Each row is a point on a tangle of strands that fork and nearly touch. The rows are in no order.
(in the rows, 100 means zero)
Two points are linked if the straight distance between their rows is under 87.2. Some points are linked to none.
K_550: [96 85 109 113 135 69 65 127 90 121 70 78 122 87 106 97 104 102 61 147 101 88]
K_537: [93 60 120 83 95 109 106 117 98 95 44 60 69 116 88 131 92 91 105 143 99 89]
K_36: [140 111 96 63 74 107 86 102 74 99 144 101 89 108 97 121 72 125 84 60 118 114]
K_541: [95 73 174 86 112 105 132 121 82 126 97 83 73 95 100 101 118 84 119 137 158 52]
K_431: [106 119 76 104 107 102 117 67 122 97 93 125 124 120 89 75 120 109 95 74 42 122]
K_804: [129 114 132 56 111 108 113 67 89 145 105 130 127 124 65 75 131 119 77 82 55 99]
K_274: [105 115 57 148 111 89 106 89 119 70 79 104 95 85 94 104 63 66 88 85 94 87]
K_63: [113 113 103 54 107 128 96 85 57 134 90 116 89 87 69 96 84 86 74 100 108 97]
K_3: [110 86 133 89 111 112 114 102 68 115 81 97 110 84 74 27 143 108 110 99 105 75]
K_986: [118 132 133 80 109 120 104 129 110 95 94 96 76 136 106 107 140 106 113 141 120 93]
K_783: [61 61 55 103 75 102 69 109 97 90 134 78 124 83 122 146 77 115 100 89 123 125]
K_396: [112 85 86 87 107 107 67 128 42 80 89 61 116 94 106 44 121 111 103 101 100 111]
K_402: [121 113 135 107 76 88 127 119 117 102 105 94 59 119 92 131 105 119 116 95 107 58]
K_972: [70 116 85 80 93 105 144 110 110 113 102 113 83 105 85 119 94 157 95 61 95 84]
K_588: [84 118 106 129 97 77 103 114 114 115 110 102 105 76 119 76 86 116 114 76 93 76]
K_223: [110 116 69 57 128 118 74 80 85 86 119 104 154 133 115 79 121 115 86 70 55 140]
K_164: [100 115 106 80 114 125 147 65 114 119 88 133 114 123 68 79 128 127 83 63 57 101]
K_951: [96 100 83 120 123 91 102 52 91 125 89 132 136 70 77 57 106 71 93 83 58 94]
K_795: [129 88 137 78 116 101 106 116 54 103 49 96 101 76 87 28 109 104 102 132 114 64]
K_160: [95 59 127 158 76 79 113 97 136 110 112 78 70 97 96 126 106 66 102 92 124 95]
K_679: [61 96 96 112 67 122 105 119 129 92 127 102 63 87 108 129 108 106 107 91 153 113]
K_428: [107 65 115 138 111 72 52 132 96 117 90 53 85 101 99 120 94 93 61 130 122 81]
K_652: [112 88 126 110 94 103 151 98 109 63 90 120 79 101 97 52 129 103 131 95 111 104]
K_855: [122 117 148 110 72 67 117 138 102 109 135 104 69 104 103 107 103 139 120 99 142 65]
K_325: [87 61 134 113 86 87 148 113 140 99 101 84 82 118 104 108 146 102 150 110 107 106]
K_421: [79 78 106 116 107 94 147 67 108 123 80 117 111 72 68 65 108 69 109 76 77 94]
K_173: [131 103 151 65 90 98 155 74 125 95 116 145 96 141 109 110 107 124 118 91 91 110]
K_629: [77 146 66 117 107 111 87 103 136 109 111 85 102 123 114 132 92 116 95 86 80 92]
K_210: [131 140 69 81 123 121 64 89 96 76 94 91 132 142 107 100 124 107 84 98 51 117]
K_892: [77 58 85 87 89 115 104 99 81 100 124 88 84 79 87 109 103 95 91 67 128 149]
K_154: [75 113 73 161 96 91 86 92 135 86 88 99 85 77 114 131 46 61 100 106 116 73]
K_969: [70 71 69 121 76 101 87 88 107 103 126 92 92 71 106 146 58 67 92 73 130 116]
K_242: [146 84 121 53 102 106 78 102 57 102 82 97 89 102 72 93 80 83 76 107 96 97]
K_920: [93 80 69 135 98 100 59 104 85 94 125 61 93 84 111 126 64 53 86 72 120 113]
K_715: [122 126 102 106 111 92 116 83 114 75 87 144 127 119 113 71 117 112 108 117 70 118]
K_586: [98 110 79 61 90 104 84 120 69 94 119 81 101 91 115 114 71 136 98 78 107 93]
K_538: [110 92 98 125 100 86 47 112 72 117 111 55 95 94 109 110 71 79 86 92 112 85]
K_329: [124 109 160 64 75 76 132 94 117 109 131 144 93 113 118 102 89 120 128 112 119 90]
K_493: [95 114 86 139 91 87 55 91 114 92 102 101 101 103 129 122 48 64 113 128 92 90]
K_626: [132 81 60 116 138 77 74 90 69 67 61 84 124 84 86 94 86 81 71 96 73 86]
K_389: [101 62 108 99 102 80 97 92 85 107 85 118 125 80 101 72 106 83 98 134 85 124]
K_991: [109 124 118 101 112 113 97 116 74 92 53 92 73 96 89 50 106 86 98 121 117 55]
K_738: [85 114 71 108 100 123 149 93 94 70 86 117 79 67 85 70 106 122 98 59 107 97]
K_443: [97 111 150 75 114 112 126 130 84 111 88 89 83 105 96 92 141 106 120 139 141 80]
K_385: [111 65 133 90 107 86 157 126 110 80 73 91 88 109 92 73 152 113 129 104 117 89]
K_763: [81 91 94 91 72 121 106 89 121 113 145 106 81 96 104 124 109 87 94 68 129 150]
K_331: [127 53 95 79 90 90 88 106 71 62 53 75 102 100 111 90 82 96 114 117 68 114]
K_488: [143 122 122 84 87 92 83 106 95 110 137 97 87 122 91 113 104 116 88 92 107 103]
K_757: [104 70 69 114 88 86 105 105 101 62 82 71 99 102 109 101 84 103 121 98 74 111]
K_845: [108 100 104 142 89 71 74 154 110 81 111 70 87 112 128 98 115 137 98 123 120 79]
K_830: [82 74 146 101 106 87 148 88 112 144 101 117 104 78 87 81 130 80 123 93 108 88]
K_995: [90 91 107 153 85 67 88 115 134 121 121 68 87 92 107 115 98 102 102 81 106 77]
K_171: [121 96 99 108 87 96 145 97 108 49 100 138 68 103 93 95 105 112 105 96 126 124]
K_75: [126 60 124 62 99 112 92 99 62 80 45 89 75 109 83 97 91 84 100 130 93 108]
K_606: [96 98 85 71 123 126 71 110 36 112 98 78 131 60 99 51 94 97 97 87 102 92]
K_228: [94 102 65 76 67 109 82 75 109 85 123 92 111 117 140 144 34 109 129 75 64 104]
K_378: [58 90 74 103 100 103 145 97 112 108 87 105 88 71 76 108 100 127 87 76 112 98]
K_78: [88 138 111 111 94 90 139 103 143 119 97 115 71 114 83 130 103 127 102 77 95 67]
K_27: [80 91 107 116 61 114 77 75 135 125 130 102 73 114 92 173 65 81 106 87 104 95]
K_599: [74 138 64 107 99 125 100 82 131 87 129 101 89 108 110 121 93 95 94 53 102 105]
K_558: [88 85 108 106 84 84 130 90 120 76 94 129 105 86 137 90 88 100 138 133 89 116]
K_813: [100 108 108 79 88 82 94 117 87 136 146 116 122 79 109 66 93 134 102 92 129 99]
K_84: [121 96 91 94 104 81 66 127 105 74 81 86 116 126 115 126 104 130 83 140 82 112]
K_24: [87 141 100 58 110 140 104 66 93 129 113 132 97 111 86 118 85 88 77 87 91 115]
K_148: [106 140 115 113 102 85 112 109 116 108 110 115 110 109 120 66 121 113 122 106 85 89]
K_644: [89 106 55 64 109 108 88 82 90 79 105 100 140 117 118 137 51 123 110 65 66 116]
K_937: [99 61 110 112 75 100 94 111 117 91 84 73 71 126 99 154 96 120 106 119 98 103]
K_422: [121 109 137 63 104 99 109 103 102 131 115 111 114 131 87 99 140 123 95 95 90 100]
K_692: [106 137 82 49 117 132 74 110 43 103 91 96 135 93 101 65 112 110 94 114 90 89]
K_780: [94 86 96 98 54 102 78 69 131 94 135 112 100 131 115 168 51 98 120 90 92 115]
K_103: [85 152 97 66 106 125 85 112 75 126 92 90 108 93 115 75 102 134 117 103 84 75]
K_298: [116 90 66 105 99 89 124 105 111 43 70 111 83 102 105 101 104 121 100 106 95 121]
K_983: [116 137 72 114 122 116 69 103 108 68 77 95 119 135 112 77 137 81 94 127 65 121]
K_843: [57 94 78 106 101 86 101 74 140 136 97 107 121 89 103 136 77 86 93 97 70 113]
K_199: [112 57 117 86 78 96 104 130 105 86 96 69 81 131 101 121 123 112 110 123 111 137]
K_579: [121 88 91 92 94 82 74 88 94 79 124 115 107 102 101 136 79 94 68 117 106 134]
K_965: [53 118 110 94 100 117 98 89 132 140 108 121 107 97 106 121 100 99 111 123 101 108]
K_960: [95 119 127 112 97 112 96 118 147 100 109 80 76 141 102 130 135 89 124 125 106 95]
K_359: [96 139 51 94 108 130 68 77 100 98 147 94 108 107 104 134 92 87 80 58 101 128]
K_627: [122 149 80 77 113 117 87 71 94 97 137 132 118 117 96 103 83 98 70 77 97 126]
K_492: [80 126 90 128 100 117 94 110 146 110 93 65 69 137 88 139 110 89 112 98 82 87]
K_66: [127 109 105 130 122 93 81 69 83 109 92 115 143 79 93 30 115 57 100 99 68 92]
K_458: [102 61 139 144 92 83 129 97 148 94 100 85 77 120 110 93 120 56 140 119 111 104]
K_305: [91 122 74 73 105 97 78 110 61 120 146 95 134 63 117 82 78 133 102 66 116 98]
K_746: [111 91 117 105 117 123 91 89 60 102 84 120 133 76 78 21 140 80 94 112 93 98]
K_45: [97 94 63 44 122 112 88 79 61 98 110 108 151 110 99 109 89 113 84 68 66 126]
K_899: [90 120 43 127 107 114 115 90 94 57 80 110 99 68 109 65 80 86 112 74 100 87]
K_65: [91 112 143 70 86 79 117 108 98 134 137 150 111 78 117 80 88 125 117 116 130 95]
K_352: [120 89 71 133 134 89 99 89 60 87 60 98 113 62 60 59 112 83 61 92 77 75]
K_179: [87 54 79 132 128 83 102 106 76 119 81 77 115 59 79 75 110 85 80 91 92 95]
K_391: [82 55 68 116 109 100 106 84 83 103 95 78 106 72 87 87 92 74 92 58 100 116]
K_971: [78 76 117 104 83 92 100 116 105 104 116 119 99 89 103 130 111 97 102 153 140 127]
K_315: [89 108 99 128 84 87 92 95 133 80 99 124 94 104 136 120 68 98 135 136 103 91]
K_591: [64 136 125 100 117 108 94 101 99 154 109 110 102 83 89 113 95 84 74 114 117 90]
K_755: [83 117 105 115 139 95 77 111 97 146 74 88 101 90 70 114 119 88 57 121 109 81]
K_243: [123 101 139 63 96 96 124 82 127 88 87 145 104 147 102 136 101 111 102 142 77 116]
K_675: [104 118 85 140 106 118 73 106 102 74 114 80 84 107 99 89 126 80 83 103 123 126]
K_296: [58 75 57 126 61 107 77 120 120 78 147 104 95 81 121 152 98 125 95 89 151 120]
K_469: [131 94 76 131 115 83 94 86 101 73 63 104 103 96 94 87 73 55 85 112 69 96]
K_43: [113 133 93 118 121 90 83 97 120 74 76 123 114 109 119 94 119 84 90 154 79 110]
K_475: [113 101 88 108 113 101 88 131 68 67 55 65 96 94 111 61 97 102 97 121 105 76]
K_316: [72 92 150 90 98 96 133 111 91 155 110 98 81 73 82 88 107 85 123 99 143 66]

A fork is a point with three links. Follow the links from the first point to the second and name the forks in between, in order.
K_27; K_329 => K_715
K_738; K_965 => K_274
K_830; K_171 => K_75
K_644; K_627 => K_715 K_75

Follow the links from the first point to the second, and from the first to the third. Name the last point that the two ways share.
K_757; K_983; K_329 => K_715
K_396; K_757; K_199 => K_75
K_402; K_493; K_179 => K_274
K_855; K_843; K_558 => K_274
K_164; K_385; K_27 => K_715
K_443; K_199; K_458 => K_75
